Each row is a point on a landscape with many valleys, with its height.
From any point a ball rolls to the lowest of the 2 points nearest to it. It stops when none of these is lower. Distance is the straight distance between rows; heights are no part of it.
Q637: [158 104 129 129 203 176 144 126 102 134 143 139 153 152 148  88 119 111
 145  98]  height 3.56
Q535: [115 127 137 147 146 172 152 140 136 125  53 140 130 129 125  65 129 169
 170 130]  height 5.63
Q243: [141  84 158 155 128 152 139 173 106  52 151  95 126 124 139 128 161 142
 170 112]  height 4.08
Q183: [123 164 106 109  56  61 113 148 126 159 105 121  82 170 115 122 129 122
  72 134]  height 2.26
Q512: [ 94  65 100 141 124 137 163 161  72 126  89 177 124  85 153 147 150 120
 160  94]  height 4.23
Q10: [ 97 156  92 148 150 116 130 109 133 149 110 146 178 100 144 152  86  78
 111 108]  height 3.27
Q710: [117 116  63 108  29  96  68 162  98 174 146 157  76 111 139 139 163  91
  99 124]  height 1.16
Q493: [119 149 159 147 195  95 127 113  64  92 172 112 118 124 130 171 141  98
 114 116]  height 5.65
Q659: [128 192 149 112  85 116 111 124 142 155 120 114  76 170 102 167 150 124
 114 178]  height 5.45
Q720: [148 107 178 147 143 133 194 124 137 130 104 149 140  87 142  93  84 128
 130 110]  height 6.47
Q918: [108 144 139 107 103 126 132 166  95 150 107 155 152 148 162 184 160  99
 125 147]  height 5.17
Q922: [136 109 118 139 145 158 102 131  97  97 131 114 130 113  92  52  83 191
 158 142]  height 6.70
Q284: [ 96 163  97 113 138 152 100 104 149 137 111 148 153 107 123  74 108 129
 149 172]  height 3.26
Q154: [141 107 149 200 159 125 184 108 105  89 137 116 119  91 140 194 150  91
 106 131]  height 4.43
Q52: [150 129 144 151 169 161 136  89 116 121 140 132 134  91 117  40 102 172
 150 102]  height 6.48
Q8: [111 118 121 129  88  91 142 163  86 167 118 156  98 108 108 188 122  88
  81 112]  height 4.73
Q972: [117 146 168 165 176 145 161 123 134 115  88  77 139 120 110 116 117 159
 187  90]  height 0.77
Q264: [110 153 144  97 201 144 101  82 111 159 138  89 136 149 105  66 106 218
 178 146]  height 7.05
Q387: [102 144 127 140 146 160 133 123 143 142  45  88 146 120 114 141  87 133
 173 109]  height 1.54
Q845: [110 147 185 122 212 131 143 137  91 187 129 107 135 125  79  93  72 160
 148  92]  height 8.71
Q238: [133 130  97 187 118  87 132  77 142 133 132 123 160 111 154 205 114  98
  50  93]  height 4.77
Q257: [104 156 147 139 154 134 133 122  93  73 201 118 122 132 143 108 160 152
 154 106]  height 1.93
Q703: [147 129 116 175 125 101 145 104 140 125 150 120 113 115 149 220 146  74
  93 116]  height 4.62
Q899: [ 81 102 120 112  98 119 120 140 140  95 103 133 122 125 128 162 137 123
 114 120]  height 3.25
Q534: [165  75 122  95 163 146 127 126 141 140 147 142 151 154 165  70  92 145
 130 130]  height 4.07
Q727: [128 137 112 120  88 141 145 160 133 171 102 123 166 157 159 186 123 107
 111  99]  height 5.04
Q519: [129 129 153 129 139 127 155 148  90 119 116 181  99 138 146 161 194  98
 130 158]  height 5.31
Q570: [145 121 183 136 147 130 150 157  75 120 148 126 137  91  99 106 100 154
 163 147]  height 4.72
Q18: [149 139  83 130 116 118 124  86 103 120 135 156  82 122  99 147 181 113
  90 159]  height 1.39
Q274: [117 103 114 150 183 141 163 157  51 165 154 146 147 110 106 112  96 129
 118  78]  height 2.15
Q112: [159 167 117 131 128 105 134  74 169 112 148 124  67 129  90 159 177 111
 107 173]  height 1.81
Q633: [162 130 130 120 145 137 126  73 141 128  93 117 155 117 124 128 100 169
 122 172]  height 2.58
Q370: [135 115 144 101 142 118 136 115 158 106 158 152 166  87 159  86 126 102
 135 109]  height 6.29
Q610: [115 108 116  86 100 106 128 181 165 174 127 162 146 207 147 152 136 141
 105 137]  height 5.94
Q58: [115 145 125 122 187 135 122 128 141 133 106  74 149 136 115 136  59  86
 168 101]  height 2.24
Q602: [147 140  90 124 132 172 108 100 161  85 110 115 160 128 130 111 127 142
 140 147]  height 2.89
Q486: [107 121 128 104  55  73 111 150 158 151 112 157  94 140 104 125  98 155
  83 158]  height 2.23
Q286: [168  79 155 108 114 128 134 110 154 131 159 146 135 151 160 196 135 131
  85 123]  height 5.96
Q195: [116 158 178 117 170  83 155 106 146 108 168 132 136  84 142 105 147 128
 145 105]  height 6.14
Q615: [179  81 128 121 151 183 103 147 173 154 134 115 119 176 105  33 128 127
 171 139]  height 7.74
Q711: [109 167  69 131 127 137 108 114 153 157  95 155 174  90 135 103 107  73
 170 136]  height 3.58
Q348: [123 186 139 119  98 120 138  81 164 156 127 109 161 149 143 185  82 122
  71 121]  height 5.08
Q345: [117 126 129 113 172 142 140 140  98 101 178 165 143 129 180  92 187 124
 141 129]  height 2.45
Q197: [153 144  80 129  62 127  79 111 155  93 162 115 123 139 132 147 132 109
  93 134]  height 2.39
Q527: [ 93 180 160 165 214  84 125 105  83 113 135  94 131  95 109 136 138 138
 126 121]  height 5.83
Q792: [101 124 135 115 127 132 147 149 140  96 110 156 141 120 149 138 161 108
 180 110]  height 3.52
Q717: [132 155 171 112 136 141 152 127 167 162  98 150 149  89 134  84  91 123
 175 131]  height 6.64
Q128: [108 131 124 155  52 116 123 125 162 110 114 140  99 109 139 143 150  91
 119 109]  height 3.00
Q808: [147 117 164 123  91 124 132  89 182 103 151  92  96 143 151 200 148 131
 104 106]  height 5.87
Q357: [122 139 164 160 106 153 159 158 133  75 116 106 155  90 141 130 144 107
 179 125]  height 3.78
Q209: [ 93 115 113 126 136 127  98 176 145 101 135 116 126 130  91  58 110 173
 168 162]  height 6.94
Q83: [124 117  85 114 145 103 132 115  94 136 132 133 105 133 134 226 170  83
  85 105]  height 4.79
Q478: [140  97 106 114 104 108  97 134 116 114 122 123 148 122  87 171  79 119
 103 163]  height 3.44
Q482: [140 121 140 118  46 131  95 170 157 143 134  98 150 145 125 133  81 139
 106 150]  height 5.44
Q441: [140 129 198 131 116 150 132 178 123 123 141 128 129 128 146 117 136 145
 158 179]  height 5.00
Q483: [152 125 176 134 178 106 152  84 124 112 134 150 123  85 144  80 111 167
 134 130]  height 6.30
Q306: [132 129  58 118  71 102  98 109  72 176 134 179 116 117 152 158 155  92
  80 125]  height 1.55
Q973: [122 141 101 120 116 106 118  74 151 138 127 167 109 145 148 166 181 125
  68 139]  height 1.73
Q408: [168 164 175 147  85 101 127  67 164 113 140 129 112  60 130 128 130 135
 119 153]  height 2.50
Q572: [127  97  66 121  80 157 112 151 163 136  99 144 147 113 108 113  95 110
 151 115]  height 5.05
Q548: [126 118  71 130  82 114  87 122 174 106 142 107 138 142 119 105 125 144
 109 192]  height 2.72
Q426: [140 157 133 123  89  85 145 134 114 158 120 143  74 140  98 186 141  65
  62 149]  height 4.95
Q587: [121  77  73 122 137 151 139 145 139 153 103 128 151 115 148 150 112  84
 143 100]  height 4.80
Q928: [128 106  83  93 155 145 114 145 144 117 141 156 164 156 196 116 186 136
 136 141]  height 2.41
Q933: [166 111  95 131 133 158 122 124 166 102 168 125 176  83 161  79  99 106
 164  87]  height 6.45
Q969: [147 149 152 116 148 123  95 103 126 121 123  79 138 100 107  80  96 200
 176 142]  height 6.89
Q954: [119 178 128 167  76 141 126 129 156 149 134  97 159 136 164 211 107 106
 104 109]  height 5.19
Q827: [134  88  99 157 124 111 145 138  89  94 126 160 117  84 135 128 172  93
 135 111]  height 3.89
Q981: [136 152 141 104 147  72 139 124 132 157 122 167  55 147  81 159 155  79
 100 189]  height 5.18
Q472: [150  57  88  89 140 168 116 166 115 124 134 129 156 144 154 121  96 119
 143 128]  height 4.47
Q524: [154 140 161 156 122 129 136  58 141  77 151 101  91 102 113 137 166 132
 141 155]  height 2.22
Q27: [111 118  82 128  43  83 115 168 103 155 149 124  77 160 116 146 171 124
  85 158]  height 1.70
Q365: [129 120 143  93  85 132 119 158 153 166 122 133 141 179 134 126 146 140
  94 205]  height 5.77
Q335: [150 151  60 132  33 127  92 111 126 137 155 136 119 166 140 129 171 140
  77 116]  height 2.14
Q465: [157 138 115 161 118 125 118  67 158 150 137  94 189 123 139 177  79 133
  81  92]  height 4.94
Q218: [122 112 155 111 165 134 148 186 123 153 138 138 121 139 101  41 104 151
 176  75]  height 8.34
Q995: [ 87 150 104 141 183 123 117 129 110 110 139 104 157 118 141 103  82 102
 136 102]  height 2.82
Q380: [148 110 159 165 154 138 177 105 100  85 171 159 115  79 134 134 172 115
 126 117]  height 4.20
Q968: [119 191 156 136  50 109 116 129 149 130 125  76 101 151  99 183 131 119
 112 121]  height 5.61
Q327: [119 157 141 110  95 131 128 152 121 109 131 117 122 161 120 185 154  97
 128 182]  height 5.30
Q445: [131 160 119 142  83 110 125 107 158 103 135  81 102 159 133 186 129 134
  68  75]  height 5.76
Q134: [126 156  73 146  57 117 112  96  99 147 120 126 101 145 150 174 162  89
  70  90]  height 1.86
Q474: [127  96 152 131 139 136 145 171  96  75 145 100 129 123 116 128  97 180
 137 134]  height 4.41
Q663: [158  99 143 100  52 131  99 174 139 135 172 111 134 172 131 155 148 141
 109 168]  height 5.62
Q166: [139 139 199  90 133 116 118 144 172 115 139 114 118 157 153 140 157 160
 147 208]  height 5.20
Q515: [103 130  94 146 209 166 117 119  96 133 104 115 112 164  72  80 104 122
 144  49]  height 4.12
Q372: [118  96  88 133 185 176 122 136  72 144 136 146 128 131  89  65 112 166
 138  75]  height 3.24
Q531: [117 101 130 164 224 169 176 153 103 162 154 129 147 131 118 111 123 128
 151  50]  height 2.97
Q743: [118 192 201 142 164  88 144 106  97 113 154 110 110  98 130 125 171 137
 156 142]  height 6.00
Q422: [169 106 162 112 168 204 136 123 138 142 116  94 145 176 125  62 103 154
 169 149]  height 7.45
Q190: [124 133 176 125 112 107  99 105 150 111 109  95 128 118 119 144  95 153
 120 139]  height 2.21
Q924: [128 126 166 127 171 121 146 123  85  90 140 109 113 147 149 152 170 132
 111 153]  height 5.49
Q466: [122  79  76 101  91 130  92 137 160 116 103 117 134 158 108 131  79 161
  94 171]  height 3.09
Q860: [154 148 161 124 170 176  93 117 107 168 142  82 133 184 112  69 117 185
 180 124]  height 7.23
Q947: [105 106  88 106 172 153 142 130 151 128  79 174 126 154 122  63 136 149
 172 129]  height 5.27
Q19: [ 88 141 108 107 210 129 126 137 107 135  71 139 120 145 119  75 120 143
 160  91]  height 4.81
Q68: [ 95 164 168 157 164 153 150 104 114  79 140  91 161 124 140 126 166 168
 158  90]  height 1.45
Q613: [133 139  79 108  45 133 104 169 133 151 113 159 147 127 129 131 112 121
 113 148]  height 5.26
Q300: [131  92 104  74 145 110 103 122 136 146 132 183 118 148 173 140 171 123
  87 157]  height 2.04
Q925: [134 121 147 116  82  82 120 121 167 107 114 109  78 123 102 127 134 174
 113 185]  height 1.72
Q479: [115 100 180 110 187 111 157 156 128 164  98 123 132 116  86  61  58 148
 182 108]  height 8.55
Q113: [140 142 132 127  70 116 138 113 154 124 134 166 111  73 113 110 141 120
 123 138]  height 2.74
Q60: [ 95  77 119 137 119  97 159 166 107 159  88 197 113  91 144 183 136  92
 114 113]  height 4.50
Q215: [119  92 135 138 169 181 110 165 140 152 118 126 105 160  88  39 124 123
 183  96]  height 8.05

Where does a ball stop that starts at each point below?
Q570 -> Q18
Q466 -> Q710
Q370 -> Q727
Q365 -> Q274
Q808 -> Q727

Call two points neighbours if one is among the 2 nearest of the other. Go from one point of each pair to the other, from neighbour to neighbour, staying as low as possible. Name the highest point that can't be avoided.
Q827 / Q727 -> Q954
Q710 / Q925 -> Q183
Q972 / Q18 -> Q345
